Each row is a point on a landscape with many valleys, with its height.
From any point a ball rolls to the lowest of the 3 points nearest to it. It stops when none of these is lower. Distance is the straight distance between rows; heights are no part of it.
mik: [-14, -21,  19, -38,  64,  -3,   0, -31]  height 622
gal: [ -2, -37, -20,  10, -13, -28,  43,  -5]  height 148
mumas: [  4,  15,   1,  15,  24,   8, -29, -55]  height 490
ripek: [ -7,  26,   2,  -4,  11,   1, -25,  -4]  height 298
didu: [ -9,  -2,   5,  -7,  50,   5, -22, -51]  height 556
vul: [ -7, -18, -24,  14, -46, -23,  49,  29]  height 119
Sodiv: [ 19, -57,  -3,  40, -36, -12,  54,  13]  height 187
mezev: [ -3,  50, -11, -11,  -7,  11, -27,  30]  height 198
gane: [ 28, -11,   5,  37,  -1,  11, -15, -56]  height 420
pimok: [-11, -20, -25,  -7, -30, -31,  55,  12]  height 122
pes: [ -8,  33,  24, -26,  32,  22, -47,  16]  height 446
navem: [-23, -21,  67, -57,  39,   8, -17,  22]  height 234
luso: [ -5,  30, -21, -18, -23, -10,   0,  43]  height 245
Boni: [-16,  -6,  17, -45,  42,  -5,  -4,   6]  height 349
navus: [ 18,  23,   4,  26,  -4,  19, -33, -55]  height 388
tis: [-19,  -6, -18, -33,   0, -23,  27,  32]  height 183
lal: [  3,   7,  -6,  12,  -9,  -6,   6, -13]  height 204
sug: [-10,  -9, -17,  -1,  -5, -19,  28,   3]  height 150
Ruduf: [  3,  33,   8,  -1,  32,  15, -45, -41]  height 447
Gavo: [ 14,   1, -12,  41, -34,   4,   1,   2]  height 160
talum: [-18,   3,  38, -39,  38,  19, -39,  14]  height 343
fuve: [ 16,  -8,   3,  47, -25,   4,  -4, -16]  height 194
vilim: [ 24, -38,  -5,  44, -47,  -4,  38,  19]  height 184
naf: [  6,   8, -23,  16, -44,  -5,  16,  17]  height 126
zeliz: [ -5,  31, -15,   1, -10,   1, -14,  14]  height 128
bafom: [  7,  41, -16,  13, -27,   6, -19,  11]  height 35
mobu: [-13,  28,  17, -26,  36,  17, -37,   4]  height 449
sol: [-13,  12, -10, -30,   0, -13,  12,  45]  height 242
vevu: [  3,  45,   4,   5,   9,  17, -45, -20]  height 395
fivo: [-17, -15,  39, -45,  59,   4, -28, -10]  height 121
musu: [ 10,  17, -22,  24, -63,  -8,  13,  43]  height 172
bapig: [-14,  13,   8, -29,  22,   3, -12,  16]  height 396
les: [ 50, -22,  10,  61, -33,  25,  -4,  20]  height 220
fabi: [ -7,   3,  -4, -17,  22,  -3,   1, -18]  height 439
tidap: [  9,  37, -12,  23, -49,   5, -12,  18]  height 161
pumed: [ 24, -45,   1,  50, -26,   8,  30,   6]  height 186
vev: [ -6,   9,  -2,  -2,  24,  -4,  -6, -35]  height 497
zekul: [ -4, -20, -15,  -8,  -8, -18,  32, -20]  height 215
viriv: [ -5,  20,   4, -15,  33,  14, -33, -29]  height 416
bopug: [ 24, -31,   5,  53, -23,  15,   5, -12]  height 201
teze: [ -3,  -1, -23, -20, -30, -26,  39,  43]  height 118
pasuz: [-16, -12,  -1, -12,  46,  -3,   3, -58]  height 587
zes: [ 17, -23,   3,  44, -20,   8,   8, -27]  height 227
neno: [ -3,  -5, -31, -11, -27, -18,  38,  25]  height 98
geveb: [ 27, -15,  -7,  46, -48,  -5,  22,  17]  height 180
Bup: [ -1, -21, -17,  11, -24, -26,  38,   2]  height 135
vumi: [-16, -20,  19, -52,  26, -11,  14,  34]  height 108
lotod: [-13,  12,   3, -37,  13,   1,  -4,  34]  height 321
kiku: [-14, -24,   4, -32,  51,  -9,  12, -26]  height 614
Zuza: [ 44, -40,  -2,  65, -38,  20,  18,  41]  height 225
zago: [-19, -13,  -8, -30,  21, -17,  19,   2]  height 322
dil: [ -1, -19,  -3,  18,  10,  -6,  13, -48]  height 558
Pov: [ 31,   7,   3,  49, -17,  20, -23, -28]  height 261
suti: [-18,  -5,  15, -33,  43,  12, -20,  -9]  height 270
Gufi: [ -6,  30, -17, -13,  -7,  -3,  -2,  20]  height 179
Lefa: [ -6,  17, -22,   0, -21,  -6,  15,   4]  height 61
Lunab: [ -4,  46,   5, -19,  18,  15, -48,   7]  height 440
zab: [-26, -14,  79, -47,  32,  18, -33,   4]  height 54

Call two points neighbours if one is among the 3 nearest of the other. Go from one point of each pair to the other, from neighbour to neighbour, staying as low as possible. Name the highest point that can't be avoided.
Lefa and zab: Boni
bafom and neno: tidap
Lefa and vumi: lotod
Lefa and neno: sug

Two balls start at each pair of points below. Name the first point that both come to, or write none.
zekul and tis: neno
navus and gane: Gavo
Gavo and dil: Lefa

For each start below, name the point where the ball stops.
zes: Lefa
bopug: Lefa
mobu: fivo
musu: Lefa
pes: fivo
